A landscape with many valleys, sampled at points; each row gives a point and its height.
From any point a ball takes the steepest step (drop divided by distance) to one of its 2 nearest points. It stops when none of these is lower. Distance is the straight distance between rows; heights are no part of it.
(839) (h 462): [ -6   9  -9  43 -26   3  46  11 -23  35   1  17  30  -2 -11  13  14  23
  -3  24  11 -20   0   5  47 -26 -30  31 -18   4  -2 -13 -11 -12  10 -15]
(699) (h 323): [ 12  10 -29  13 -21   3 -16  40  -4  38  49 -20   5  -1  -4 -11  -6 -68
  13 -13   4  51   7 -18 -28 -28  -9 -18 -22  29 -22  -2  19  -6   0  11]
(1209) (h 22): [-12  31  -1  24  11 -41 -51  -3 -22  15 -46 -22  12 -39  12  14 -24   4
 -21   7  15  13   2  12  38   9   1   5   9  21 -19  39   2  11 -41 -61]
(1364) (h 697): [  5 -18 -13 -20   1  15  15 -26  -8  23 -16 -23  -7 -51  37   2  12   9
   8  -9  31  30   3   3 -30  16   1  20  -6  21  14  -3   8 -10  43  -4]
(1079) (h 416): [ -6 -12  24  -4  13  24  20 -51 -19  12 -36 -16  11  -9  -8  -2  -7  30
 -15   2 -11   0   1  13  12   4 -16  18   6 -18  -7  -6  37  12  23 -13]
(877) (h 257): [-11 -12  11  -1  38 -44   1  13  28 -32 -16  23 -20 -13  19   4  11  62
  12 -10  28 -42  22  24   8  -7   1   3  33 -34 -16  27 -42 -11  -9 -35]
(467) (h 647): [-28  -2 -27 -15  34  20  -7   4  16 -22   2  34 -34 -29 -37 -22 -21  20
 -40  -3   0 -61 -13  29 -15  12  31 -34  28  34 -19  23   7  -6  -8 -28]
(823) (h 491): [ 28 -35  27  19  -3  17  -1   1  18 -11 -21 -39   0  17  18 -20   6  31
 -17  -9   3  26 -22  10 -18  -2   2  51 -21 -36 -37   3 -25  14  20  -9]
(434) (h 522): [-34 -22 -28 -21  -8  25  -3  -3  -9 -16   6 -32   6 -14   1  11 -30 -10
 -19   1 -52 -16 -36  33  -1  42  13 -16  15  10   7  -3  59  24  24 -11]
(1404) (h 422): [ -6 -11 -22  10   8 -14  31  -7   0   6 -50 -34 -29 -50  -9   1  22  76
  27   0  15  26  20  23 -17  10 -10 -25   8 -20 -13  -1 -28   1 -10 -15]
(707) (h 340): [  5  18 -21  35  33  12  23 -19  49 -20 -51 -37 -24 -55 -25  11  21  51
  -5 -23   8 -31  -4   6 -18 -23 -17 -14  13 -19 -14 -26 -17 -18 -47  -9]
(952) (h 363): [ 29  10  23  18 -34 -15   6 -15 -22  51 -11  45  39 -11 -24   8   6 -18
  50  10  23  24  11 -34  18  -5 -11  -7   1   8  36 -30 -47   3 -14  14]
(1176) (h 217): [-15   5   6 -36 -27  10  31  -1 -20  -2   5   9  17 -14  -8   6   7 -55
  41  -6 -19  15 -38 -10 -15 -22 -19 -21  -5 -19  37  32  34  -6  52  28]
(778) (h 608): [ 11  16  63 -20  -6  23  22 -20 -57  10  13 -28  21  11 -30   0   1  -6
 -37  -2 -29  23  30   7  32 -12   1  -3 -24  -3  22  -2   9   2  -1  44]
(1313) (h 820): [ 20  17 -25   2   7 -14 -16   9   6  28   9  -8  -9 -29  16  28 -11 -18
 -20 -19  50  39  66  -5   7 -22 -30  23 -11   8 -11 -10  11   2 -12  23]
(688) (h 328): [ -2  33  10  -8 -21   3   9   9  33  26  38   4 -12   4   3   8   8 -74
  19  14  -3  15  -8   9  -8 -10 -12 -28 -16  17   1   1  45 -12  -7  16]
(389) (h 645): [  9  10  46   8 -25  26   6  -7 -61   6   1 -28   6  42 -33 -13 -21  -9
 -50   0 -41  16  -3  12  28  17   8 -10  24   5   7  30  28  20  15  23]
(1276) (h 211): [ 35  17  54  16  17   1 -10  16  20  -9  32 -10 -23  38  14 -17  15 -12
 -46   6  28  -1  13   1 -16 -10  10  12 -22 -22 -17   4 -33 -36 -10  31]
(1244) (h 218): [ 35  14  63  -6   8  12   8 -40   9  30  -2  20  15  12 -18 -11   6 -32
  29   7   8   4   8   4 -10   6  -9   1 -23  11  14 -18  -7  -4 -54  43]
(259) (h 155): [ -8 -11  42 -37   6  -7  51 -10  17  -6  15  17   4   1  -2  -9  22   4
  11  14  -8 -15  -7 -11  19  12 -21 -11 -12 -22   5 -10   7  36  19 -19]
(121) (h 743): [ 13  12   1  -2  12 -16  13 -16  67  -9 -31  16 -30  -2  -9 -19  10 -17
 -13  -6 -10 -29 -17 -21  31  34  13 -16  19   3 -16  30  -2  12 -19  -8]
(628) (h 31): [-16  -1 -14 -10  19  38  -1   3 -50 -42  14  -5   4  19 -26 -19  -7 -15
  -4 -19 -43  26  -6   1 -35 -15 -17 -15  -4  -6  -5  15  39 -17  12  15]
(255) (h 682): [ -2  34  33   5   6  -5 -16 -16  -8  -2  -2   4  14  14  46  16 -11  24
   5  22   5 -37  10  23  10 -10  13  38 -17 -21 -14 -16   0 -38  -7 -13]
(1162) (h 803): [ 16  53  12  28  11   9 -26 -24 -17 -20 -21  -3  31   3   6  20 -11 -29
 -35  -8   7  14  19 -20  21 -22 -24   3 -26  10  16  19  -4 -23 -50  11]
(464) (h 368): [  4 -52  29   8 -31  24  34  14 -14   3 -14  -2  21  -5 -38 -15   0  60
  13   7 -38 -24 -25  22  10   2  21 -16   3 -30  31 -13 -48  30  10  -7]
(238) (h 565): [ 36  20  15  39  27 -19  10  17  26 -16 -18 -39 -15  -8  13  -3   9  15
 -47  -9  22  21  38   9  20 -14 -28  -9  -8 -25  -7  12 -37  -5 -16  -6]
(904) (h 111): [  0   7  33 -15  15  24 -11  -7 -23  27  31  44   2   7 -13 -12 -17 -13
  15   9   9   1  19  13 -14   2   2 -14  24  41  31 -17  -6 -14 -22  32]
(354) (h 76): [-10  18 -31   3  30 -52 -36  12 -31  20 -20  -9 -12 -31  -2   4  -7   4
  -5   5  43  55  32  12  16  29 -27 -23  14  26 -29  36 -11  18 -17 -52]
(598) (h 722): [ 12  -5   0  33  -4  18   0 -21   5 -10 -22 -17 -22  43 -18   9 -46  32
 -44  15 -49 -23 -13  29  -4  32  34 -39  24 -10 -24  -7  34  -2   5 -25]
(303) (h 275): [ 10  -7 -15  -2 -18  22 -26   9   7  55  22  15  -5 -43  -6   6 -24 -43
 -10 -15  20  52  16  -1 -32 -14   4 -21 -24  33 -17 -21  28   4 -18 -12]
(738) (h 496): [ 18   9  44  -8   9  -6 -16 -12  20 -24  -3  19  -7  62 -31 -17  19 -29
  -5  -9 -21 -11  -1  -6  20  21  15  -1  29  14  -6  14   3  38 -38  41]
(1171) (h 548): [-36   5 -11 -16  16 -25 -39  43 -13   4  -6   9  -5 -29   5  -5 -17  18
   5 -22   1   1  41  14  18 -17   6  -7   6  13   5  -9   3  11   0 -14]
(352) (h 341): [-10 -18  38 -25  19  -6  19 -24 -47  21  -3 -20  -4   0  17 -13  12  39
  -5   0  14   2  32  43   6  20   6  51  12  15 -28   1  31   6  24  -3]
(1044) (h 197): [ -5   1  40   8  30 -28 -22  37  23 -19   1 -18  -8  17  23  -7  22  19
   4  -9  -4 -12   7  15  23  13  -6 -20  27 -11 -12  22 -43  10 -11 -37]
(267) (h 615): [ -7   0 -12   5  20 -20 -21  17  16 -16 -22   8  29 -44  41  36   3  -1
   7 -25  55  -4  -1  -3  18 -23 -51  16  16  13  22  -9 -47 -10  14  13]
(1401) (h 54): [ -4 -19  -6  -4  -8  17 -35  25   1 -13 -25  11 -11   6  -9 -20 -25  29
   1  -7 -40  37   3  -6 -26  -8  15 -49  -9 -13  12 -14 -13  10  15 -22]
(442) (h 587): [-24  25 -48  19 -10   9 -26  22  31 -18  19  26  10  -6   2  19 -18  17
  -6  -3  31   5  18 -13  22  -3  -3 -33  -4   4   7 -26 -42  11  14 -40]
(1024) (h 510): [  7   7  -7   5 -14  14  34 -23 -22  47  55  14  14  19 -18   6   3  -6
  -8  24  15  -2  13 -18  12 -11  -8  22 -16  10  -3 -26  20  -1  11   8]
(1262) (h 389): [ -1  -1  -9  42  14 -25  29 -12  26  -7 -51 -15 -16 -51 -14  14  36  67
  23   4  24 -44 -17   0  -1   0   4 -38  39 -27   4   0 -39 -20 -12 -31]
(1067) (h 183): [-19 -17 -27  24 -11 -10 -33  32   4  -6   7 -11   6   1  26   6 -11  49
  -4 -18  10   6   6   4  24 -13  28  18  23 -11   8  11 -65  28 -21 -11]
(1037) (h 660): [ -4   5 -15  -8  23  -4   3   7 -28   9 -15   5  12 -55  42  15   6  15
   3 -18  44  36  11 -12   2  -7 -55   6  -2  15  29 -13  -9  -7  40 -38]
(1319) (h 711): [ 12 -28  -1 -19  -5   1  32 -11  46 -10   2   8 -29  -1 -10 -27 -13 -26
 -14   1 -10 -18 -34 -12 -13  26  35  -5  -5   5   0  50  17   1  23   1]
(1155) (h 763): [-13  26  -7  32   3  -9 -19   8 -18 -15  51   0  19   8   1  -1  -1 -25
  26  11 -12  21 -12 -14   3 -16 -15 -12 -31  -6  14  21 -28 -25 -56  -2]
(889) (h 277): [ -7  -1  29 -21  11 -50  -8 -22 -36  22   8 -12 -16  -2  27   2  -1   8
   7  -4  18   8  18  18  19  44   2  29   4  12 -30  27  56  18  20 -50]
(320) (h 208): [ 13 -12 -38  14  12  -7  23  -1   2 -17   0  -4 -11   1 -19 -26  10  11
  12  -2  13  10   1 -21 -13  -8   8  44 -13  -5  -5  33 -33 -22  -8  20]
(1069) (h 382): [  6 -24   7 -37 -28  11 -19  10 -18  48  29 -24  14  23   1  -6 -33 -44
   5  -2 -27   2   5 -31 -43 -32  31  20 -33 -13 -30 -34  50   1  17   1]
(572) (h 533): [ 27  -1  13  16  22 -10  14   1  13 -14 -22 -32 -13 -11  26 -13  -2  25
 -23 -16  36  14   6   6  -2 -13 -20  12 -24 -32 -37  33 -17 -13  35 -34]
(697) (h 306): [ -4 -18 -46  25   9 -32  15   5  39 -24   0  33 -21 -17   6  27   0  61
   8 -22  61 -26  19   7   4 -17 -11  -5  44 -15   3  -1 -39  12   2 -27]
(1429) (h 216): [-22 -33   3 -13  14  59 -11  12 -60   5  37  31  18 -15 -35   1 -39  22
  -7 -11 -22  -8 -17  26  -8  -6  -8 -11  17  -1  15 -18  -8   1  -6  -4]
(1343) (h 201): [  3 -19  26 -11  41  23  -8 -14 -15  10  44  30  14  28   6  -8  19   3
   7  16  17  -3 -25  11 -19  24 -15   5  27  31   1 -31  -4 -13   6   2]
(1272) (h 558): [  2 -11  14 -12   3  45  51 -21 -28  21  50 -19   9 -10 -16   8  -1 -14
 -14  -4   7  27  31 -10  -7  -9   0  -2 -19  -3  24 -18  13  -5  10  44]
(412) (h 413): [-24  25   2 -10  28  -4 -29  18  21 -50 -16  24  14 -10   5   6  -1   9
  16  -6  -2 -77 -17  11   3 -42 -17   0  18  20  11  -3  11 -46   6 -22]
(1076) (h 516): [-18  -5  68 -60 -12  -6   9 -34  -2   0  28 -20   3  51  14  16  18 -29
  16  25 -13 -30 -11 -13  -8  13   8  10   7 -49  -6 -10  34  40  12  41]
(695) (h 350): [  7 -20   2 -13  -6  11  13   5  14 -13  -5  12  22  30 -35 -17  27  -6
 -12  20 -31 -29 -32 -47   1  22  20   7  10  -8  22 -36 -23   9  24  18]
(1342) (h 457): [  2   8 -36   8  -1 -18   9  13  28  14 -32  -6  -4 -44  -7  18  11  35
  -9   5   3  21  30  -3  10   3 -17 -11 -20  -6   9 -33 -16   0 -32 -17]
(951) (h 716): [  3  -5  -6  12   6   2   6 -12  -1 -16  32  -1 -10  18  53  28  -4  29
  16  -2  31  -6  11  27 -14 -16 -13  42 -18 -34 -21  -7  -9 -17  -8 -13]
(374) (h 611): [-29 -14 -22 -49  34 -16  -3   8  21   0  24  25 -24 -28 -28 -31  -3  -9
  12  12  -4 -32 -16  13   1  18  30   5  27  41 -10  13  16  13 -23  -5]
(935) (h 415): [ 11  -2 -10   8 -51 -14  38  12 -13  49  -4  38  19 -28  -1  19   4  17
  32   7  36   8  25  10  23 -26 -15  -5  -2  -8  24 -21 -24  15   5  16]
(1277) (h 427): [ -4   6   2  -4 -15   4  -5  41  -6  16 -14 -33 -13  14 -18 -17  16 -38
  -4   8 -40  25 -15  12   8  18   3  -8  14  22 -10  -4  34  25   3  38]
(744) (h 775): [  5 -30 -37  11 -26  -9  29 -32   3  12  28  10 -35   6  15   9 -15  38
 -23  22  -3 -10  14  10 -25  20  31   4 -39 -13 -43 -10  33  -6  10 -26]
(865) (h 346): [  1   8  -7 -26   0   4  29   4  24 -23 -37  -6  23 -22 -44 -29  39 -49
  27  -1 -33 -18 -32 -42  12   0 -12 -10 -12  17  34  -1   0  -2  -7  30]
(1073) (h 282): [  3 -11  -1 -24  44  11  -2   3  24 -50  29  37  -7  32 -14  -8  34   2
  20  -6   1 -45 -42  12 -33  29 -11  10  50   7   0 -16   1 -25  13  15]
(186) (h 160): [  6  -7 -13  17 -21  33  25  10 -20  11 -26 -13  16 -23 -17  -7  11  23
  32 -25  -3  38   5  42 -15 -37 -10  16  -9  -6  11 -27 -29  -7 -27  42]
(1381) (h 271): [-33  22 -21 -12 -18   9 -19  12 -16 -17 -63   8  29  -3 -28  -4  15 -34
  21  -8 -55 -11 -32 -37  27 -11 -23 -18  17  24  37 -24  27  13   6  35]
(548) (h 591): [  3  -8  40 -13 -23 -11 -18 -21 -25  17  15  -4  -3  40  40  -1  14 -22
  45  29 -14  43 -39   9 -25  31   3  -2  20   0  -3  18  31  18  26   9]
(1232) (h 671): [ 14  16  49  27   1 -14 -11   2 -30 -12 -37 -44 -13  48 -32 -24 -18   7
 -28   1 -35 -11  -2  19  26  22  22 -15  38  -2 -12  37  17  -3  -2   2]
(589) (h 175): [-11  -8 -50   1 -19 -15  -9  -7   5  31  49   8 -17  -2   3  11  -7 -24
  47  -6  13  50  32 -14 -20  21   8 -37  15  22 -12  -9  19  34  -4  -4]
(836) (h 646): [ 14 -22  -9  -3 -42   6  40 -29   3  19 -14  -2 -35   1   4   4  -7 -25
  12 -12 -23  33 -24  43 -50  36   4 -28  -7  13 -13  14  48  10  27  11]
(798) (h 695): [ 12  20   0  45  -9 -18 -53   3   4  -2 -39 -12 -21  61 -33 -14 -33  27
 -26  21 -27 -22   4   6  18  19  36 -36  45   1 -36  20   1  11  -2 -22]
(5) (h 459): [-11  -7  34 -50 -20 -24  18 -26   3  -9  34  -1  20  31  -8  16   8 -15
  50  12 -28 -17  10 -45   5 -23   8   6 -31 -63   1  -6  13  20 -29  21]
(939) (h 128): [ -7 -26  32  -4  21   3 -28  29  23 -28  35  -9 -19  10  11 -26  -7  21
 -12  -9 -39   5   2  17 -23  14  10 -47  -9 -22 -11  -1 -12  17  -2 -23]
(1093) (h 119): [ -5 -12  31 -17  30  50 -48  -1 -59 -21  41  19  17  23 -20 -14 -27  -6
 -10 -13 -37  24   6 -25 -20 -17  -8 -19   9  -6  15   1  -3   5   7   5]
(763) (h 569): [-33 -21 -44 -20  -2  11 -17   6  12   4  21   4  -8 -15 -14  -4 -24 -26
 -19  13 -23 -36 -28  -3  23  33  44   8  -4  29  -5   9  51  17   1 -18]
(642) (h 796): [ 15  26 -32  17  18  -5   9   3  21   8  10   8 -16 -43  -2  26  -5 -32
 -25  -8  38  39  44   5  -9   4 -34 -30  -1  24  24  21 -13 -13 -37   7]
(85) (h 797): [ -2   5 -34  27  -5  -4  13 -26 -19  -2 -18   5 -32   8   5  13 -15  55
 -18  11  14  -8  38  18 -23   4  41   7  17   2 -13  10  30 -25  14 -17]
(441) (h 223): [ 12  -2  -1  -9 -40  19 -23  11 -24  20 -57 -17 -18  11 -11 -25  -2   1
  -9 -19 -36  60  27 -19 -21  -9  14 -15 -23   7 -18 -25  34  14  37  23]
(1168) (h 125): [ -6 -14 -25  -1  12 -15 -39  10 -26  35  25  -6 -21 -23   1   7   3  16
  21  -5  44  64  31   5 -11  38   7 -26  18  38  -2   0 -20  29   2 -15]
(704) (h 545): [-21  20 -34  32  -7 -10 -33  24  31 -20 -39   3  18 -24  17  19 -21  38
  -4 -20   4 -33  22   3  20 -31   1 -37  17 -23  14 -26 -32  -7  21 -41]
(147) (h 618): [ 14 -15  21 -13 -11  19  16 -43 -40  30  19   3 -16  26  24   3 -16 -18
  19  18   1  26 -13  43 -34  32  24  10  15  21 -13  20  48  -4  29   9]
(871) (h 254): [ -7 -33 -31  19 -13   1   4   8  52 -14  -4  -6 -22 -16  40  16 -10  52
 -10 -16  37 -10 -12   7  -6   7  43  15  33 -22  13  21 -38  24  11 -11]
(1345) (h 750): [  8 -19 -28   6  -9  -5  24 -20   7  -5  -5 -25 -43  34 -13   1 -16  36
 -44  31 -45 -37  -6  37 -14  36  24   2 -23  -2 -56  -8  43  -6  -5  -2]
(916) (h 356): [  8 -28  29  22  15  21 -12  30  -6 -31  53  15  24  60 -14 -15 -13   3
 -20  -9 -12 -21 -14 -10   9 -25 -12  13  12 -28   6 -10 -33  23 -16  -2]
(715) (h 437): [ 13  26   6 -16  10   3 -27   6  25 -21  18 -19 -14  52   2  -1  33 -46
 -34  12 -18  13   7 -32 -14  27   7 -10   7   3  -8   3  15   8 -32  59]
(457) (h 670): [  8 -18  -7  -5 -10  -2  25 -22  14  49  23  21 -38 -21  30   5   5 -12
  16  12  15  13 -25  23 -41  43   5 -35 -21  38 -24  -6  52  -8  27 -40]
(184) (h 838): [-11  23  12  14  21   7 -15  -9   6  -3  -6 -23  15 -25  23  11 -10 -23
 -31 -16  31  -4  26  16  15 -20 -18  33 -17  25  15  -1   4 -12 -25  28]
(1177) (h 62): [ -1  24 -10   6 -26  20  27  -7 -58  17 -46  -4  23 -33  -9  10   9  -8
  17  -8  -6  24   0  14  -6 -17   2  17  -1  21  33   3 -15 -24  -9  60]
(1347) (h 698): [ -4 -12   0 -12   7  -9   7 -26  17  29  54  18 -14   1  47  20  18   2
  17  27  14  -7 -33   4 -20  24  -1  20 -25  18 -47 -22  25 -26  14 -55]
(725) (h 815): [ 17   0 -49  40  -7 -13 -16   4 -17  -2 -31 -23 -48  -2  11  -3 -11  38
 -34  -8  14   3  14  25 -36 -17  44  27  16   7 -38  57   9 -21  -7 -17]
(758) (h 143): [ 16  25  47  -7  18 -21  13 -18 -33  23  48  18   2  25  16   4  10  -4
 -21  10  51  -9  42  10  34  -6 -11  43   7  15 -18  26   9 -30   5  -1]
(79) (h 772): [ 10  23 -18  22  29   0  20 -18  65 -14 -16  22 -26 -35   3  17  23 -11
 -22 -11  27  -6  -8   5  11  13  -9 -15  15  16   4  19 -21 -13 -44  -2]
(1166) (h 265): [ 19 -12 -32  29 -24  15  25 -15 -11  -9  24  -8  -3  35  -4   1   6 -16
  29  -8   3  37 -21 -15 -22  -5  13  22   0 -15  22  35 -25   4  -8  37]
(1002) (h 446): [-18 -24 -28 -16   1   9   1 -12  39 -21   9  -9  24  -6  11  18   2  -7
   0  -4  -6 -17 -30 -33  32  16  23  26  20   3  36 -23 -26  32  14  12]
(1230) (h 499): [-21   3 -36 -11   0 -38 -13  31  20  15 -41   5  -3 -64  26  14  -1  40
  -1  -8  23 -12  53  -4  10 -30  16  13 -10 -17  15 -16 -33   3 -27  -2]
(912) (h 680): [  9 -36 -17   9   0  21  13  -4  -1  -7   0  26 -14 -10 -36 -42 -31  21
 -28  -5  -4 -20 -25  12  -6  -1  18  -3  22  10   1  43  -3   5   9 -13]
(1220) (h 300): [  8  -2  -5 -30 -41  31 -17   4 -13   8 -29 -20  -4  32 -11  -9  -6 -40
 -22  -2 -35  19   4 -15 -24  -8  14  22 -29 -21 -22 -40  61  10  22  41]
(1392) (h 100): [-28  18 -33 -18  24  -4 -12   1 -13 -42  -4  12   1  -5 -23 -14  -8 -22
  15 -16 -31  30   9 -34  -7 -21 -21 -21 -22   1  15  31  16  -7   6 -13]
(945) (h 484): [-16  25 -15   9  15 -23  -9   1  15 -56 -46   4  32  -8  11  15   5  23
  -9 -26  -8 -49   7 -37  14 -41 -21  -5  -1 -18  34  -9 -15 -22  22 -14]
(670) (h 590): [-14  23  -6 -26   3 -30 -46  26   2  34 -10  24  -5 -41  37  24 -15  13
   8  12  28   4  47 -10   3   7  -7 -10 -28  15 -11 -27   6 -20   7 -52]
(973) (h 163): [-21  14   4 -27 -12   7  12  -4 -16 -54  30  21   8  -5 -16   4   7 -24
  52  -5 -30   6 -35 -13 -12 -33 -26 -37 -16 -32  35  38   3 -29  16   0]
(825) (h 258): [ -8  11 -17  17  11  18   7  -8   8 -32 -71 -14   4 -25 -11   3   7  34
   9 -36  -1  -2  23   7 -13 -39 -32  19   2  -8   4 -25 -14 -18 -15  21]
(800) (h 634): [ -1  30  -4 -10   7  -8 -32 -11 -19  28 -34  -7   4 -16  61  32  -5  43
  -3  13  19   3  32   8   8   0   3  32 -25   7 -19 -31  22 -32  13 -30]
(604) (h 121): [ 26  14  12   6  13  -3  15  -3  -2 -19 -11 -23 -17  21  -5 -27  -4  -1
 -32  -1  16  -1  37 -12   0  -8  35  25 -32  -5   5  31 -36 -29 -17  50]
(668) (h 742): [ -3  -4   6  12   1   9 -16  15 -17   6  48 -11  17  -2  38  22 -22 -15
  36 -11  23  24  10  26 -24 -41 -12  11 -18 -10 -10  10  -4 -13 -31   7]
(351) (h 252): [ -1  -2  39 -29  -4   7  12  13  16   0 -31  -4  -8  18 -30 -25  27  13
  -1   3 -40  -9  26 -27   3  11 -16 -13  -7 -12  10 -39   6  12  17  13]
(67) (h 526): [ -2  13  10  34  -2  17 -34  31  41 -10 -47  -7   1 -10  27   7 -30  23
 -21   7 -20 -31 -26  18 -16 -21  20 -33  -5 -17   4 -25 -10 -14  24 -53]
(139) (h 736): [  5 -42  -7 -28  10  14  24   8  13   9   0 -25 -19 -27  10 -35  19  -1
 -14  -4   8  -5 -24  -1 -29  16   6  39 -27   2 -19 -22  18   5  57  -6]
(557) (h 101): [ -3   9 -21  42  -3 -29 -23  32  18  11 -29 -13   1 -22  24   8 -17  19
 -25 -16  29 -14  -1  14  41 -21  -1  16  13 -15 -25  24 -34  19 -27 -47]
(405) (h 320): [ 20  -1   4   2 -17 -20   1 -36  15 -10   6  -5  -6  25  24   8  -9 -34
  24   4  15  40  -5 -40  -8  -5   6  19 -19 -38   1  30  -1   4   1  24]
(1032) (h 347): [ -9  12 -21 -19  39 -15 -19  19  30 -66  -8  31   3  11 -22 -14  35 -10
  24 -17   3 -65 -34 -19   0   8  -5  12  14  15   5   3 -13 -31   4   0]
(1375) (h 735): [ -2 -17 -25 -13   5  12   8  28  12  40  38 -13  -5 -10  13 -12  17   6
  -4  29   8 -22 -12   4 -11  18  21  29 -30  22 -27 -39  16 -30  14  -6]
(539) (h 286): [ 26  -1  38  23   6  -1 -26  35   8  -8  40  14  14  51  -3 -14  -2 -12
 -25  -1  20 -21  12  -3  21  -5   6  24   8  16   6  -5 -47  -8 -31  18]
(343) (h 778): [  3  45 -24  27  13 -28  -4   2 -28 -36   8   2  31   3   3  22   7 -29
  12  11   9  -2  21 -34  21 -13 -44 -22 -19   2  21  30 -34 -37 -30 -20]
(261) (h 429): [  2 -13  32  13  -1   5 -26   4  14 -18   3 -14  15  31   3   1  -2   3
 -33  -3  -8  24  -6 -24  16 -11 -10  29 -15 -27  -3  -4 -17  48 -10  -1]
(1043) (h 141): [  9  -5  10   8  -9  13 -28  20 -13   7 -55  -7  12 -13 -13 -13 -17  19
  -8 -18 -22  65  25 -36   2 -17  -8 -14 -24  -9  -2 -37 -27  14  20 -12]
(681) (h 386): [ 17   6   4 -18   3   1  14  28  25 -24 -13 -32 -37  48  -8 -34  29 -46
 -20  10 -24  -2 -25  17 -16  17  12   8  14  17 -22  20  29   2   5  65]
(335) (h 561): [-12  -2  41 -34  -4 -10 -10 -28 -18  24  44 -30  26  27  17  12  16 -52
  35   9  -9  25 -15 -22  -1   3 -17  20  -1 -18 -27  11  37  36   3  16]
(536) (h 185): [ -7  15  -3   0 -12  13   3  -3 -57  -8 -35  25  43  10 -40 -19  -3 -30
  14 -11 -31 -17  -9 -26  17 -25   0   6   8  23  45  -4   5 -12  -8  46]
(159) (h 53): [ -6   4  36 -15  19 -28  31 -10   7  -7  47  24   4  17  11 -11  18   1
   2   1  27 -41  12   5  30  -7 -20  28   6  -7  -3  30  -7   7  -3 -15]
(149) (h 303): [ 23   8  31  10 -22 -15   0 -30  -5  23 -10  31  38  29 -16   3  29 -43
  38  18   5  26 -11 -46  12 -12 -32   7 -24   6  -2 -40  -7  14 -38  11]
(296) (h 333): [ 21 -16   6 -38  -7  16  40   3  23   6  43 -12 -18  39  -6  -6  11 -53
   3  30 -16 -17 -47  10 -40  31   0 -13   4   0 -12  -1  31  -5  21  59]
(991) (h 592): [ 18  35 -23  82   8  -7   5  18   4 -22 -36 -46  11  -5 -12  20  18  25
 -21  -4   6  11  23 -14  28 -14 -51 -25  15 -16   7  -3 -54  -4 -26 -21]
(1020) (h 393): [  7   8   5 -29 -20 -25  13 -54   8  -8   4  -5  24  27   3   4  22 -28
  23  23  -3 -23  -8 -11   7  -1  10  54 -31 -31  -8   9   9  -6 -20  25]
(857) (h 620): [-17  -5 -60  34 -32 -16 -32  40  34  13  22  40 -15  -1   3  -3 -16  -7
  15 -12  38  -7   2  12  24   2   5  -7  18  19 -14  -9 -22  33 -22 -24]
(13) (h 224): [-11  -2 -45  -5 -13 -10 -24  11  24  18   5  36  -9 -53   2  23 -17 -49
  32 -16  17  39  -5  14 -13 -17 -21 -33  -2  29   1 -14  31  25  -7  -9]
(1189) (h 421): [ -1 -22  -2 -31  12  10  26 -30   2 -28  24  15  33   1 -49  -9  13 -29
  20   8 -33 -39 -26 -45   1  21  11  -4  -8   8  52 -15  -5  -2 -23  33]
(1310) (h 564): [ -2   1  -4  13   1 -34   6  13  15   0  -5  25  27 -13  14  14   8 -13
  24  -7  42 -23 -27 -15  37  -8  -3  24  15  13  30  16 -57  -1  -3   4]
(887) (h 297): [ -2 -55  11   0  -8  44  24  10 -70 -10  10  13  28  22 -35  -3 -22  28
  12   3 -44  -8 -47  36  -6  15  -5  -3   9 -34  32 -19 -30   5   4  21]
(1045) (h 513): [-27   9 -20  -4  -9  -9  16  -4  18  -5  -4  -1  31 -39  22  16  11   9
  -4  10  10 -37 -34 -19  52   3  13  14  17  14  41  10 -15   0  23 -23]
(1314) (h 479): [  7 -20   1   5 -21  27  -5  25  25   6   7  18 -10  -8  -3  -2  -7  44
 -10  29 -14 -36 -18  32 -20  12  35 -26  -1  -2   1 -17 -31 -16  27 -37]
(1108) (h 472): [-26  -1  -9  -8 -23  19  14  10 -14  -4 -24 -15   1 -18   7   5 -10 -32
  -5 -35 -31  10 -11  26  -2   3  -7 -14  20  15  28  -9  52  30  28  33]
(269) (h 276): [  1  15  30 -41 -29  26  15 -21  -6  17  19  14   7  25   0  -7   9 -68
  29  22 -22   0 -44  -1 -34   6  -4 -32  -7  -1  10  10  36 -20  20  36]
(175) (h 220): [  5  18  22 -28  11 -35  -6 -29 -28  21  24  -1  -1  16   8   4   0 -28
 -20  21  22   0  22 -32  26  15  -2  11 -28  17 -28  27  49 -16  21 -32]
(597) (h 430): [  1 -17  20  15 -27   0  24  13  19  19  -9  -1   6   2  17  -1  -5  49
  -5  33 -21 -40 -39  17  27  22  35   6   9 -28  12  -8 -33  17  13 -25]

For each start below, name the point where the ball stops.
(1272) => (904)
(67) => (628)
(457) => (604)
(85) => (904)
(238) => (604)
(184) => (1177)
(1171) => (1177)
